Points, in no order, along strands that fork, close into loops and pass close to each other.
Points whose rows are less than 54.2 apart are linked; no others are. Some points are linked to none.
Q_209: -16,6,-7,15,0,15,10,-1,-2,-2,-2,-10,-6,8,8,-3,-7,10,4,34,-1,7,20,10,-5,8,14,29,14,12,0
Q_555: 0,37,6,-2,-5,13,-8,31,12,30,1,-16,10,-17,25,-4,16,-21,-28,2,-13,2,9,1,-5,-1,9,6,-9,-5,3
Q_990: 27,15,12,-29,-10,7,-10,-14,-6,19,14,4,20,-15,-3,7,-18,8,-7,-17,-18,19,11,-3,-9,-10,-9,-11,-21,6,7
Q_704: -25,9,2,21,9,8,10,-2,-1,26,-15,-18,9,7,14,-1,-10,1,-7,21,-1,11,-3,24,-11,14,6,15,-1,18,4
Q_41: -16,-2,-7,26,14,0,2,18,19,5,-11,-20,-19,19,10,10,-4,-16,-8,27,26,-27,0,10,-5,-4,9,6,8,6,-15
Q_710: 11,22,10,-3,30,-8,-6,-2,9,38,-3,-27,14,6,0,1,-4,4,-8,-8,-11,6,-1,3,-12,-4,-4,-1,-23,6,-7
Q_350: -13,15,3,11,-4,10,-2,18,12,24,-4,-18,16,-7,22,-11,15,-19,-12,7,-8,5,5,12,-12,11,0,5,-8,-4,2
Q_928: -5,22,-3,4,-8,12,9,4,8,30,-29,6,20,-9,6,-10,1,3,-7,-5,4,24,7,21,13,9,-5,7,-1,5,10
Q_449: -18,7,15,14,-14,3,-1,18,-9,5,-7,35,-5,-18,4,-8,25,-16,2,-12,1,11,-27,-3,18,12,12,-2,13,-2,4
Q_810: -12,-19,14,-9,12,8,9,-20,5,0,23,-2,3,10,3,8,-34,-2,-9,17,26,-31,11,-2,-17,14,2,0,6,15,-1
Q_71: -24,-4,5,-14,23,-15,1,25,-7,10,30,-11,-20,-10,11,15,9,-15,-8,-2,-2,-10,-27,-19,-13,-1,5,-18,-9,5,-8
Q_344: 27,9,-14,-6,-11,10,6,-28,22,-15,-11,-8,19,9,-2,-7,-14,14,2,5,7,-5,40,22,-5,-10,-5,9,-6,-10,2
Q_602: 7,23,-11,-7,7,-6,9,36,11,11,2,11,-8,-24,-4,-6,25,-4,-4,-25,-13,7,-1,-9,26,-5,11,4,-1,-20,-2
Q_214: -8,10,-11,13,15,-5,5,16,9,19,-23,9,-15,-3,-8,8,-5,6,-6,2,13,9,-9,5,16,-5,8,7,-2,2,5
Q_510: -12,-19,14,-2,-8,4,-11,3,3,12,11,-17,14,-2,17,9,-4,-32,-7,5,11,-12,-15,3,-24,6,-14,-30,-15,8,0
Q_363: -13,-32,11,8,1,-6,-1,-14,-22,-25,14,14,-13,4,-6,1,10,6,20,-4,-5,-5,-28,-8,-10,9,-2,-7,13,-3,-2
Q_539: -9,0,7,23,8,8,-10,-2,-7,-4,-8,-31,3,21,16,-10,1,-12,1,27,-9,-14,7,1,-15,11,1,13,4,13,-11
Q_135: -4,8,15,12,-7,6,-6,-4,-31,-10,-11,16,-1,6,-6,-16,-1,6,12,4,-12,27,-4,-9,20,12,7,20,17,20,7
Q_700: 30,15,-7,-4,-6,-9,-15,13,13,3,-38,10,3,-4,-19,-4,5,-14,-5,-19,13,6,-6,-9,31,-25,-10,-13,-10,0,-6
Q_42: 2,-13,-7,-30,7,-7,16,-4,-9,0,45,-3,-8,-9,3,4,-11,22,-1,-9,-23,4,18,-17,-23,-5,-7,-7,-5,-3,-8
Q_743: 8,22,11,4,2,1,-2,3,3,24,-26,12,15,-17,-2,-14,6,-6,-6,-29,0,24,-6,11,25,3,-9,2,5,8,-2
Q_170: 9,3,12,-27,5,1,-2,-13,-8,13,16,-5,24,-9,1,-2,-2,5,-2,-20,-27,11,3,-5,-20,8,-16,-15,-16,-6,1
Q_737: 9,19,4,-5,30,-18,-9,9,-1,2,0,-3,-11,9,-11,-4,14,19,11,-30,-18,-1,-20,-11,19,-11,7,-1,-14,-2,-20
Q_477: -10,-10,-6,19,-11,7,12,6,14,-4,-9,-18,11,8,15,-14,30,-22,8,-3,-4,-8,3,16,-12,9,-13,-11,2,-22,-1
Q_955: -12,-4,-6,12,4,-1,9,-10,20,-6,-23,-1,4,8,5,9,-35,5,-20,26,37,-22,18,19,1,1,9,15,12,4,3
Q_463: 2,-11,-1,-1,-1,5,-4,-13,21,9,-18,-4,12,1,-7,10,-32,2,-13,16,39,-15,12,23,-5,-9,-8,-2,-4,8,6
Q_661: -8,-5,10,-12,18,3,1,-14,-17,19,11,10,-2,-7,-8,17,-31,15,-7,9,5,11,-6,2,-5,9,8,6,-3,15,10
Q_682: -7,-26,-17,4,-19,8,13,-2,-1,-20,7,7,-5,3,-7,-2,5,5,15,9,-3,6,12,5,-6,6,-1,2,11,-12,5
Q_20: 9,-16,4,-15,7,-14,-18,7,-12,-28,14,16,-25,15,-15,9,1,8,12,-10,8,-26,-24,-25,17,-8,4,-3,3,-8,-15
Q_116: 2,3,-15,-6,6,-19,7,25,14,-3,2,14,-20,-7,-12,14,20,2,6,-19,9,-2,-29,-8,19,-20,9,-16,-8,-23,-10
Q_225: -1,1,-5,-13,-30,15,0,-2,-11,-9,29,17,-5,-11,4,8,-21,13,-1,20,-10,17,23,-5,-9,2,6,11,3,12,11
Q_986: -3,-5,3,14,7,-11,-15,-2,-3,-28,-7,3,-24,17,-10,0,-11,9,9,12,19,-28,-17,-11,18,-2,12,10,13,2,-7
Q_206: -19,-2,-2,16,16,12,8,-14,9,15,-3,-33,9,19,18,-6,-8,-3,-4,22,1,-8,9,19,-22,8,-4,6,-5,18,-9
Q_470: -2,-36,6,-2,1,-2,9,-33,-21,-29,16,5,-7,8,-15,-7,4,19,18,1,-2,-6,0,-1,-6,15,-3,6,17,-6,3
Q_5: 1,3,7,6,-17,5,-17,20,-3,-10,9,-9,-11,13,15,14,-11,-30,-10,29,7,-17,10,-18,-6,-3,6,-2,7,11,-4
Q_754: -11,-15,8,10,-8,-1,-1,4,16,25,-11,-10,19,-9,10,3,11,-24,-8,-6,18,-6,-24,23,-16,0,-15,-28,-14,-1,8
Q_953: 6,-7,-12,-11,16,2,19,-36,0,-10,4,0,5,5,-12,-8,-12,36,16,1,-5,8,23,10,-1,7,3,19,5,-7,5
Q_232: 12,13,-25,6,-7,9,10,-3,22,-9,-23,-9,3,9,-3,-5,1,8,4,11,6,2,35,15,4,-13,3,12,1,-16,-2
Q_649: -21,-18,3,15,-5,1,-2,15,-16,-17,16,-6,-15,6,10,0,15,-15,11,18,-4,-4,-15,-16,-8,10,9,8,11,6,-4
Q_86: -10,-7,9,24,1,-4,-10,-1,-17,-23,-13,5,-17,13,-5,-7,5,6,14,16,2,-7,-18,-6,13,4,11,17,19,14,-7
Q_856: -7,2,-20,-7,6,5,11,-9,12,13,-1,16,-7,-7,-13,15,-29,24,-3,11,17,12,14,13,6,-3,6,10,-4,4,16
Q_888: -7,20,-7,5,8,6,15,7,4,15,6,-12,5,-2,9,-12,13,5,0,1,-25,20,17,0,-7,6,8,23,-1,-4,6
Q_576: -20,-33,7,-5,11,2,8,-9,10,19,11,4,0,-7,0,19,-21,-5,-2,3,29,-8,-13,20,-23,3,-10,-23,-11,13,7
Q_244: -1,-26,8,-10,-12,7,-8,-12,1,10,4,-2,16,-4,-1,13,-15,-12,-2,-1,18,-6,-4,12,-19,2,-16,-25,-15,7,11
Q_434: -10,20,-14,28,23,-12,1,26,12,-5,-17,-8,-28,17,1,-4,19,8,6,9,-1,-8,-16,-3,17,-8,14,21,1,0,-20
Q_70: -12,-4,2,22,-1,-1,-6,7,12,-11,-17,-10,-11,15,2,12,-24,-13,-17,32,38,-32,10,-1,2,-3,10,7,14,5,-5
Q_411: -15,-15,-18,5,7,0,21,2,-4,-15,32,-17,-9,9,1,-12,18,9,12,10,-16,3,10,-13,-13,4,5,11,11,-5,-10
Q_797: -14,11,-10,24,6,-12,-2,30,7,-9,-12,19,-23,6,-2,-5,27,2,13,1,0,-3,-27,-8,28,-7,18,11,4,-1,-11
Q_778: -5,8,-16,-8,2,-1,10,26,2,1,30,-3,-15,-6,4,4,8,4,-4,11,-16,11,9,-19,-2,-3,13,11,2,-4,2
Q_172: -1,-4,-17,-17,11,-8,21,10,17,7,36,-21,2,-9,11,-9,24,-1,-2,-16,-26,-3,13,-9,-24,-5,-9,-12,-13,-18,-10
Q_601: -2,-12,-1,7,1,2,-3,-19,-1,-15,-5,-11,4,17,-2,-2,-13,-1,-1,12,15,-19,12,7,-1,7,-1,4,11,3,2
Q_656: 0,-3,-10,-6,12,-9,24,5,7,-3,7,15,-5,-21,-8,-5,31,14,11,-34,-14,7,-15,-1,-1,-2,-1,-6,0,-35,-2
Q_692: -33,-13,-4,10,5,3,15,15,-3,8,12,17,-12,-17,5,13,2,1,-1,4,8,12,-25,5,-13,13,13,-10,0,0,12
Q_294: 23,-13,10,-12,13,-6,-12,-28,7,-3,5,-26,8,21,-5,-1,-11,-6,-1,-4,8,-29,8,-5,-19,-9,-17,-16,-5,0,-13
Q_271: -2,-21,-13,-28,-10,-6,19,4,-9,-7,38,11,3,-20,1,1,-2,21,8,-21,-25,18,13,-10,-15,-2,-9,-7,0,-15,2
Q_205: 6,-4,11,-3,20,-20,-15,-12,-6,-20,-7,7,-7,9,-18,5,-31,11,-13,5,30,-28,-9,-14,19,0,14,11,10,-1,-2
Q_430: 13,18,-21,-13,-11,14,7,-2,16,1,4,22,-7,-14,-10,11,-26,18,-4,16,6,17,31,5,7,-11,10,11,-7,0,13
Q_833: 1,4,-1,39,-8,-8,-18,-3,-1,-17,-55,23,-8,8,-5,-9,7,-4,-5,2,22,-3,-25,14,26,-6,-6,-4,13,22,-7
Q_837: -4,21,10,10,-23,18,-13,9,4,17,-17,-15,27,2,21,-4,0,-19,-13,15,-5,8,11,16,-11,5,-9,4,-9,10,2
Q_594: 4,-5,9,-21,-4,-10,-6,11,-18,9,-2,31,-5,-24,-13,19,-15,1,-3,-22,5,20,-20,-13,16,-4,6,-14,-1,7,10
Q_100: 5,-19,-7,5,-1,-3,-4,-18,0,-12,-18,10,-6,6,-13,5,-9,2,5,1,15,-10,-5,4,7,0,-6,-11,5,-8,6
Q_14: -5,-26,3,4,-1,6,14,-33,-21,-24,19,-12,8,4,-6,-19,8,22,23,5,-23,13,13,-1,-7,11,-3,19,12,-3,1
Q_275: -6,-3,6,-9,33,-3,10,-15,-4,1,33,-16,-14,10,5,3,-9,10,-6,10,-5,-23,6,-17,-17,7,6,8,-1,11,-12
Q_416: -1,-1,-12,-13,31,-20,8,13,10,4,9,10,-29,-2,-16,22,1,16,3,-13,12,-7,-19,-10,8,-16,9,-11,-8,-10,-10
Q_188: 2,6,14,-1,8,5,-3,-21,0,-7,10,-13,3,14,10,1,-30,1,-12,25,11,-24,19,0,-13,6,8,17,5,11,0
Q_400: 8,-8,-13,-7,14,1,18,-24,11,-8,19,-15,2,12,-4,-5,1,14,12,4,-13,-6,29,5,-17,0,-4,8,-2,-8,-4
Q_915: -31,-22,-2,-1,-9,-3,9,26,-15,-10,33,-3,-9,-15,19,-2,16,-19,1,10,-4,-7,-21,-17,-11,8,5,-12,9,0,-1
Q_22: -16,9,-25,8,-3,15,27,26,27,-3,25,-18,-2,-4,20,-6,21,-9,0,14,-13,-1,32,-2,-21,-6,3,11,-5,-12,-6
Q_75: 19,34,12,2,-5,10,-7,-1,-2,11,-13,-8,24,-2,4,-24,12,-10,0,-16,-30,23,19,-3,13,3,-9,11,2,1,-3
Q_187: -1,-9,-14,2,5,9,20,-33,9,1,-20,-3,13,7,-3,-12,-8,31,14,-2,-1,14,16,35,-3,11,-9,12,3,0,12
Q_43: 7,-7,-3,-10,-18,13,10,-27,-5,-11,11,-3,24,-1,-1,-18,7,17,19,-10,-24,16,27,14,-14,8,-16,3,-9,-8,9
Q_342: 9,-3,-13,-32,9,-15,10,14,-6,-7,52,-1,-25,-4,6,12,-3,12,-8,3,-21,-5,9,-31,-18,-16,1,0,-5,0,-10
Q_630: -6,-15,5,-19,-33,12,13,-3,-9,-2,5,33,12,-26,-5,5,1,4,3,-27,-2,26,-1,10,8,7,-14,-19,3,-10,21
Q_723: 4,22,12,3,-19,23,-5,-7,7,13,2,-17,21,0,21,1,-23,-3,-8,25,3,9,19,26,-23,-2,-5,7,-16,25,4
Q_636: 5,7,4,-17,2,2,-7,9,-21,5,4,23,-13,-13,-8,9,-16,8,-1,0,-7,21,0,-21,17,3,14,2,6,13,11
Q_143: -9,-28,9,8,-13,-9,-2,0,-12,-20,12,14,-6,-3,3,0,32,-16,14,-12,2,-13,-31,0,-11,6,-7,-22,2,-14,-1
Q_179: 18,1,-5,9,12,-12,-5,-24,2,-21,-18,-19,-3,25,-9,-12,6,13,13,-1,-7,-22,8,3,10,-2,-5,14,12,-7,-11
Q_405: -29,-19,-9,-2,-4,5,20,5,-8,0,20,25,-11,-19,-5,8,-9,17,8,8,-1,30,-7,-1,-5,12,10,6,6,0,17
Q_763: -14,16,22,5,22,0,0,6,-5,39,-6,-4,7,-16,9,-2,8,-2,-11,-14,-3,7,-35,7,-3,17,7,2,-8,10,-1
Q_33: 6,-7,10,4,19,-13,-18,-6,-4,-16,5,-13,-10,22,-6,1,-5,5,4,5,4,-33,-15,-9,4,0,5,6,3,0,-20
Q_364: 2,21,4,13,-9,6,-20,22,-11,3,-5,-5,-14,6,12,13,-10,-15,-9,31,-2,3,6,-13,7,0,18,13,5,19,-1
Q_443: 27,14,-5,-23,-14,3,-4,0,11,16,2,6,20,-13,-8,8,-2,0,2,-20,-6,17,18,2,4,-14,-8,-15,-18,-7,5
Q_694: -9,-1,11,-5,0,8,4,-8,-10,19,7,3,11,-6,2,2,-12,8,0,-3,-12,16,-5,8,-9,16,-1,4,-6,10,11
Q_15: -7,14,21,-5,10,8,8,-2,0,40,-13,15,23,-25,5,-8,8,-5,-9,-32,1,14,-19,17,5,14,-8,-1,-1,-1,4
Q_818: -11,5,20,6,-7,11,3,-5,-25,2,5,2,15,-6,5,-21,15,2,8,-1,-28,24,-6,-7,4,23,3,19,13,8,9
Q_941: 20,-24,-12,-22,10,-9,9,-22,-7,-22,22,1,-10,7,-22,0,-4,24,18,-17,-13,-3,14,-11,-2,-2,-8,-2,5,-21,-7
Q_829: -6,-10,18,-21,20,0,5,-13,-22,16,23,0,8,-11,0,7,-12,12,0,-17,-18,16,-15,-6,-19,9,-5,-12,-14,1,1
Q_431: -23,-9,-19,2,0,6,30,21,9,-7,39,-17,-2,-9,18,-17,33,3,-4,7,-23,3,14,-15,-18,-1,4,10,8,-13,-8
Q_39: 14,5,-5,0,-23,2,-14,8,-6,1,-20,7,3,-1,-8,5,-5,-13,3,2,3,10,6,-5,20,-2,-1,-4,4,4,6
Q_790: 15,10,9,-20,11,-5,-14,-8,-12,14,4,17,-5,-11,-14,23,-36,12,-13,-3,9,10,1,-12,9,-10,12,1,-5,16,5
Q_90: -18,5,13,0,30,-6,-2,13,-10,27,15,-11,-7,-4,8,6,3,1,-6,-6,-6,2,-27,-9,-11,6,8,-2,-14,6,-2
Q_454: 13,-1,3,-3,-13,0,-16,2,10,12,-9,-18,16,10,7,5,3,-19,-4,0,0,-6,7,7,-9,-9,-13,-15,-13,-3,-2
Q_765: 7,-4,-12,9,2,0,18,-34,8,-2,-36,4,14,3,-12,-18,7,19,10,-15,3,15,0,34,7,1,-14,-1,1,-5,7
Q_865: -12,23,-5,16,15,2,15,-3,7,28,-27,-6,11,1,5,-3,-9,15,-6,10,1,22,7,28,8,5,5,21,1,14,4
Q_686: 13,1,-9,9,-7,-5,8,-17,7,6,-45,16,13,-3,-12,-19,10,1,2,-22,14,21,-6,21,21,-6,-17,-8,2,0,6
Q_645: -22,-7,-9,7,-15,12,8,6,-10,-3,-5,28,-14,-9,-7,8,-13,6,4,13,14,21,-1,1,12,9,12,8,10,9,21
Q_95: -10,11,-1,39,-5,-10,-6,12,2,-19,-37,20,-14,12,-8,-13,22,3,9,0,10,-8,-31,2,25,-7,6,8,9,7,-10
Q_332: 8,16,3,-5,-8,-8,-26,36,-2,6,6,-17,-10,5,15,8,11,-35,-12,5,-2,-12,-7,-21,4,-11,6,-10,-8,1,-10
Q_331: -2,2,14,24,12,-5,-19,-13,-13,-16,-24,-28,3,23,11,-9,-9,-2,-8,21,6,-29,-3,8,-1,7,4,16,15,15,-17
Q_745: -8,2,-5,37,-16,2,2,-2,2,-12,-43,-6,8,15,1,-15,24,-8,6,5,2,-2,-6,26,6,7,-10,1,10,-5,-2
Q_2: -11,-30,9,-3,15,-10,5,-14,2,-4,10,14,-14,2,-16,20,-26,8,-8,1,30,-22,-19,-2,-1,2,2,-12,0,0,3
Q_564: -7,-12,16,2,-14,-3,0,7,-14,-11,0,24,0,-22,4,-7,29,-10,9,-24,-11,-2,-34,-8,8,8,3,-9,9,-14,2
Q_18: 14,8,7,-5,-14,12,-8,-16,13,10,-12,-5,20,3,2,7,-32,6,-14,22,17,-5,21,24,-10,-9,-2,6,-9,15,6
Q_593: -14,3,-7,19,23,-12,-1,20,11,-4,0,-14,-33,23,4,6,8,0,1,21,15,-28,-16,-8,2,-4,11,9,3,1,-24
Q_687: -1,11,0,-4,-5,15,9,-8,11,-8,32,-6,-4,3,11,11,-25,-1,-11,28,9,-11,27,-1,-19,-2,4,8,-1,12,1
Q_774: 10,14,-2,-3,-13,21,10,-20,2,-7,-2,-14,22,8,8,-18,-1,13,15,9,-20,19,35,18,-14,7,-8,17,-4,-4,7
Q_571: 13,15,18,-2,5,-5,-10,9,-2,8,-26,30,8,-17,-12,-14,3,-12,-2,-29,11,22,-16,-4,37,-10,-8,-12,6,9,-5
Q_916: 6,-4,-11,-8,27,-6,8,-4,15,3,22,-15,-12,15,-4,11,-8,1,-6,7,9,-25,13,-5,-12,-4,2,0,-6,-3,-11
Q_50: 13,10,15,-14,-1,-13,-17,21,-2,5,-13,18,1,-17,-8,4,10,-19,1,-31,2,6,-23,-18,32,-12,1,-18,-5,1,-1
Q_501: 30,19,5,-13,-20,-2,-31,16,-4,7,-7,1,2,0,-2,13,-9,-20,-10,2,-1,6,6,-20,12,-20,1,-8,-6,7,4
Q_972: 17,-21,-2,-15,27,-13,5,-27,4,-14,9,1,-11,10,-21,7,-5,21,10,-23,1,-22,-4,-5,-4,-5,-6,-10,-3,-22,-12
Q_807: 0,-16,-7,-18,5,-11,23,6,-3,-1,29,2,1,-22,-1,-6,23,18,9,-33,-32,13,0,-11,-8,-1,-4,-3,3,-32,-2
Q_956: -15,6,13,10,-18,9,-8,18,-1,21,-16,15,10,-25,12,-3,16,-26,-12,-10,8,4,-20,8,14,14,5,-7,13,-1,9
Q_118: -6,13,0,14,3,6,-6,-10,-16,-6,-12,4,-2,9,0,2,-20,19,-5,28,-1,8,15,-4,10,11,22,34,19,21,7
Q_773: 6,5,15,7,1,-15,-13,15,6,17,-19,14,7,-13,-1,-2,23,-17,-1,-27,7,-7,-34,0,12,-7,0,-20,-7,-4,-5
Q_975: 18,-9,-8,-18,3,-6,2,-12,-7,-7,5,9,0,1,-13,2,1,12,8,-21,-13,10,6,-5,4,-3,-8,-13,-1,-12,2
Q_891: 25,4,-10,-22,7,-9,-6,8,11,-3,27,-19,-13,16,-2,9,-1,-8,-6,-2,-4,-26,13,-19,-11,-17,-10,-11,-6,-5,-15
Q_684: -4,24,-5,-5,0,2,1,39,13,24,0,-2,0,-30,17,4,21,-16,-15,-12,-7,0,2,-3,11,-3,13,0,-4,-13,5
Q_580: 2,15,-5,-6,18,-9,-1,20,-5,4,10,-7,-17,2,-3,3,16,8,4,-9,-15,6,-9,-21,10,-4,11,8,-5,-6,-8
Q_420: 3,-8,1,10,-1,-13,-23,20,10,-7,-25,5,-17,8,-11,14,1,-16,-2,5,25,-19,-31,-4,17,-16,3,-15,-4,1,-7
Q_965: 15,13,5,-22,0,5,-13,-8,1,17,14,7,13,-10,-2,18,-30,7,-15,3,0,13,13,-6,-11,-11,3,-4,-16,16,9
Q_142: -1,24,6,5,-2,10,-9,11,-11,14,-13,7,-6,-3,6,5,-23,0,-8,22,-1,20,10,-1,13,4,14,19,8,25,10
Q_796: -41,-26,9,7,-3,-3,14,6,-15,-1,28,11,-10,-13,16,2,12,-14,1,8,2,1,-34,0,-24,17,7,-13,5,4,2
Q_780: 13,10,10,-5,35,-17,-7,-22,4,9,-6,-15,7,9,-9,5,-32,16,-19,8,16,-25,1,5,3,-8,7,16,-1,9,-7
Q_208: 9,-5,-13,-9,-27,19,12,-16,18,-13,5,9,11,-1,-1,0,-23,11,4,12,17,-4,40,22,-13,-6,-8,0,-11,-5,7
Q_440: 10,-9,-18,2,7,-2,8,-14,6,-17,-4,-12,-1,16,-10,-9,14,9,18,-4,-6,-13,15,0,-8,-2,-10,-1,3,-20,-8
Q_216: 0,-2,-9,-15,-21,6,3,15,-19,-8,20,31,-8,-19,-7,10,-13,10,0,5,-10,29,14,-20,11,-1,13,5,9,2,16
Q_591: 3,-17,3,-4,8,-9,-1,-19,-8,-9,-11,28,-16,-3,-21,13,-22,12,0,-9,27,-5,-20,3,11,-5,5,-8,6,2,10
Q_451: 6,-15,-5,-11,-23,12,-5,-8,6,-5,0,4,11,-2,-6,9,-16,-4,2,6,13,5,17,15,-10,-3,-12,-14,-11,-3,14
Q_665: 11,15,-21,-7,-12,7,7,9,24,3,12,-8,11,-2,6,2,5,-5,0,4,-8,7,29,3,-14,-14,-7,-4,-16,-11,0
Q_278: -9,17,8,16,1,9,2,0,-17,1,-5,-17,9,10,12,-18,14,5,6,12,-28,16,7,-5,-1,13,10,27,11,8,-5
Q_494: 7,17,-19,-22,5,-14,8,33,0,-3,47,-7,-26,-3,4,7,13,7,-10,8,-20,0,6,-33,-2,-21,9,8,2,-10,-8
Q_79: 3,5,-4,1,25,-19,11,2,5,-4,0,9,-12,2,-14,-7,25,19,18,-32,-14,3,-24,-5,8,-2,4,-3,-8,-20,-15
Q_499: -16,0,-24,9,-3,15,19,-7,10,0,-4,3,-4,-3,3,4,-14,21,4,22,12,11,25,19,2,4,12,23,4,-2,14
Q_146: 20,5,2,9,-8,-4,-18,-14,-12,-27,-32,-5,1,20,-9,-12,3,3,7,6,-2,-13,6,-5,21,-5,-4,12,15,-1,-6
Q_553: 29,-3,-13,-15,-7,0,2,-18,11,-1,-5,-5,19,2,-12,-2,9,2,11,-24,-10,6,17,7,-2,-12,-18,-20,-17,-20,3
Q_224: -1,8,-3,-2,0,0,-15,26,7,3,25,-21,-18,15,18,10,5,-33,-9,24,5,-24,4,-23,-12,-10,3,-5,-1,11,-13
Q_880: 8,-20,16,-4,17,-10,-15,-29,-11,3,-5,-19,12,13,-4,-4,-7,-5,2,-9,5,-16,-10,9,-14,0,-22,-18,-8,10,-5
Q_327: 9,5,-22,-17,-17,9,13,1,18,-9,33,21,-10,-19,-4,15,-27,18,-8,15,7,0,37,0,-10,-12,8,3,-6,-5,7
Q_714: -9,10,14,15,-29,10,-19,21,-7,5,-18,-3,8,-6,15,-2,13,-32,-7,7,1,1,-10,-3,10,9,0,-2,8,1,12
Q_959: -8,7,-14,15,-6,10,15,26,17,-3,5,-28,3,8,20,-9,29,-22,1,12,-11,-4,17,-2,-12,-1,-2,0,2,-21,-9
Q_419: 16,3,11,20,1,-4,-22,-17,-18,-20,-42,-12,9,20,1,-9,-13,5,-7,9,1,-15,2,15,14,3,-2,14,22,21,-6
Q_585: -13,-31,10,-6,17,-1,6,-11,3,4,21,-3,-11,4,-1,15,-21,-7,-8,1,24,-30,-9,-1,-23,8,-6,-15,-5,13,-2
Q_980: -12,-18,11,-11,8,-5,-7,9,-11,6,23,-19,-2,-1,13,3,10,-25,-3,-4,-7,-14,-24,-9,-17,4,-8,-25,-14,4,-7
Q_240: 3,0,-2,17,-22,2,-3,-2,4,-6,-38,3,10,-1,-3,-16,24,-14,5,-15,4,7,-4,17,15,5,-15,-12,3,-9,10
Q_527: 2,-2,-20,20,-18,7,4,1,14,-18,-35,-12,-3,16,-3,-6,12,-7,11,16,4,-2,16,16,6,-5,-3,9,7,-13,-2
Q_159: 41,22,-8,-6,-13,-5,-25,4,11,3,-29,-6,4,9,-9,2,-2,-10,-12,1,4,-1,14,-9,15,-26,-7,-2,-7,2,-8
Q_408: -10,-12,13,-3,30,-10,-11,-9,-16,-3,22,-15,-12,12,2,5,-7,5,5,-1,-3,-22,-21,-14,-12,8,3,-2,-4,12,-16
Q_157: 5,-8,5,-3,-6,6,-3,-18,-19,-21,18,-17,10,13,3,-17,9,4,13,8,-29,4,12,-14,-17,5,-6,10,8,3,-4
Q_52: 0,-1,-5,19,-21,-2,-19,3,-7,-18,-36,16,-9,4,-7,-6,0,-10,0,3,12,4,-7,4,26,-6,-6,-2,11,10,9
Q_626: 13,17,-16,0,-26,16,9,-6,8,-5,-17,6,20,-4,-1,-13,7,7,15,-1,-12,27,36,16,7,1,-5,10,-3,-6,17
Q_140: 2,13,12,4,-18,-3,-25,33,1,8,-14,-10,7,-7,8,-1,18,-39,-9,-7,1,-7,-14,-9,16,-5,4,-12,-3,-4,-3
Q_402: -19,-2,15,30,-17,2,-8,3,-24,-18,-20,20,-8,7,-2,-12,13,-5,9,8,2,13,-26,0,18,14,5,15,18,18,2
Q_838: -3,-10,2,-17,-21,7,3,1,-18,-4,-3,43,-4,-19,-14,9,-12,4,2,-17,8,30,-7,-6,18,1,-4,-15,6,3,22
Q_532: 30,5,11,-27,14,-12,-17,-8,-2,-5,31,-8,-9,14,-6,12,-22,-2,-15,4,5,-28,4,-29,-8,-14,3,-4,-3,0,-12
Q_120: 8,4,0,-17,-9,13,11,-7,20,-17,52,16,-7,-12,4,10,-37,8,-15,19,6,-15,30,-10,-22,-9,3,6,-5,9,2
Q_557: -11,5,20,15,-7,8,-9,-1,-11,10,-14,-10,20,-5,19,-20,25,-15,-8,-10,-14,1,-20,12,-1,25,-10,3,5,-3,1
Q_853: 19,-3,9,-7,5,2,-7,-34,3,-7,6,-32,16,25,6,-10,2,-2,7,-1,-12,-19,22,9,-25,0,-17,-8,-9,-2,-9
Q_962: 3,-7,10,19,-12,-16,-24,8,5,2,-28,9,0,2,-4,5,15,-20,-7,-12,18,-14,-38,6,11,-10,-8,-24,-8,6,-2
Q_149: 3,0,16,-6,18,-19,-5,-17,6,-1,-1,-4,12,10,-12,8,-45,11,-27,8,37,-27,6,-8,4,0,10,9,4,7,5
Q_417: -1,-6,28,-5,18,-2,-11,-24,-18,22,-1,-19,17,10,3,-2,-12,2,-3,-3,-7,1,-17,7,-21,12,-15,-9,-15,20,-1
Q_595: 6,-14,-5,-20,-32,11,8,-14,-5,-12,10,19,15,-16,-4,1,-2,15,11,-21,-9,21,20,10,-4,8,-17,-8,-8,-9,18
Q_565: 15,12,-21,-19,2,-17,1,31,16,12,-5,9,-9,-17,-13,11,15,-9,-7,-21,0,4,-7,-12,18,-19,8,-17,-11,-21,-1
Q_660: 13,2,1,-2,0,7,3,-18,-4,-5,9,-29,21,16,10,-20,20,-2,10,-7,-32,2,15,-3,-25,7,-11,-1,-4,-8,-4
Q_859: 6,-12,-13,-10,-17,-8,0,11,-1,-9,-7,31,-9,-16,-13,9,13,-12,9,-23,11,7,-15,-8,17,-9,-3,-28,-1,-20,11
Q_296: -13,-5,7,23,-11,11,2,1,17,18,-25,-19,21,0,20,-9,20,-25,-6,-5,7,-5,-13,32,-12,10,-16,-11,-7,-9,2
Q_816: -1,9,11,7,5,3,11,-4,1,6,-12,13,9,-15,1,-23,38,2,11,-35,-19,10,-16,4,17,13,-5,1,8,-21,-4
Q_478: -29,0,3,27,-5,3,9,11,-15,-5,-12,28,-20,-5,-3,-5,8,7,8,15,5,20,-22,0,12,13,19,17,16,14,10
Q_730: 5,3,-21,7,-3,-4,14,-2,17,-8,-20,9,-4,1,-16,-13,24,4,16,-17,-7,16,7,4,16,-3,-6,1,1,-25,3
Q_615: 13,-7,3,-20,-21,-14,-19,20,-14,-11,7,16,-6,-10,-8,12,6,-20,5,-19,-2,-3,-16,-21,19,-8,0,-20,0,-9,2

A piece is all that can be reached along the links. How many separate loops has the piece of each point below (a circle has one, a figure eight two, a Y none), and how many tips (points with one link)?
Q_332 | loops 2, tips 4
Q_737 | loops 1, tips 0
Q_780 | loops 0, tips 4
Q_975 | loops 1, tips 3

How many points has the smallest loop of links through each point below? Write 0 if it is on no loop.
Q_240 | 30
Q_661 | 7
Q_79 | 10
Q_188 | 7
Q_553 | 0
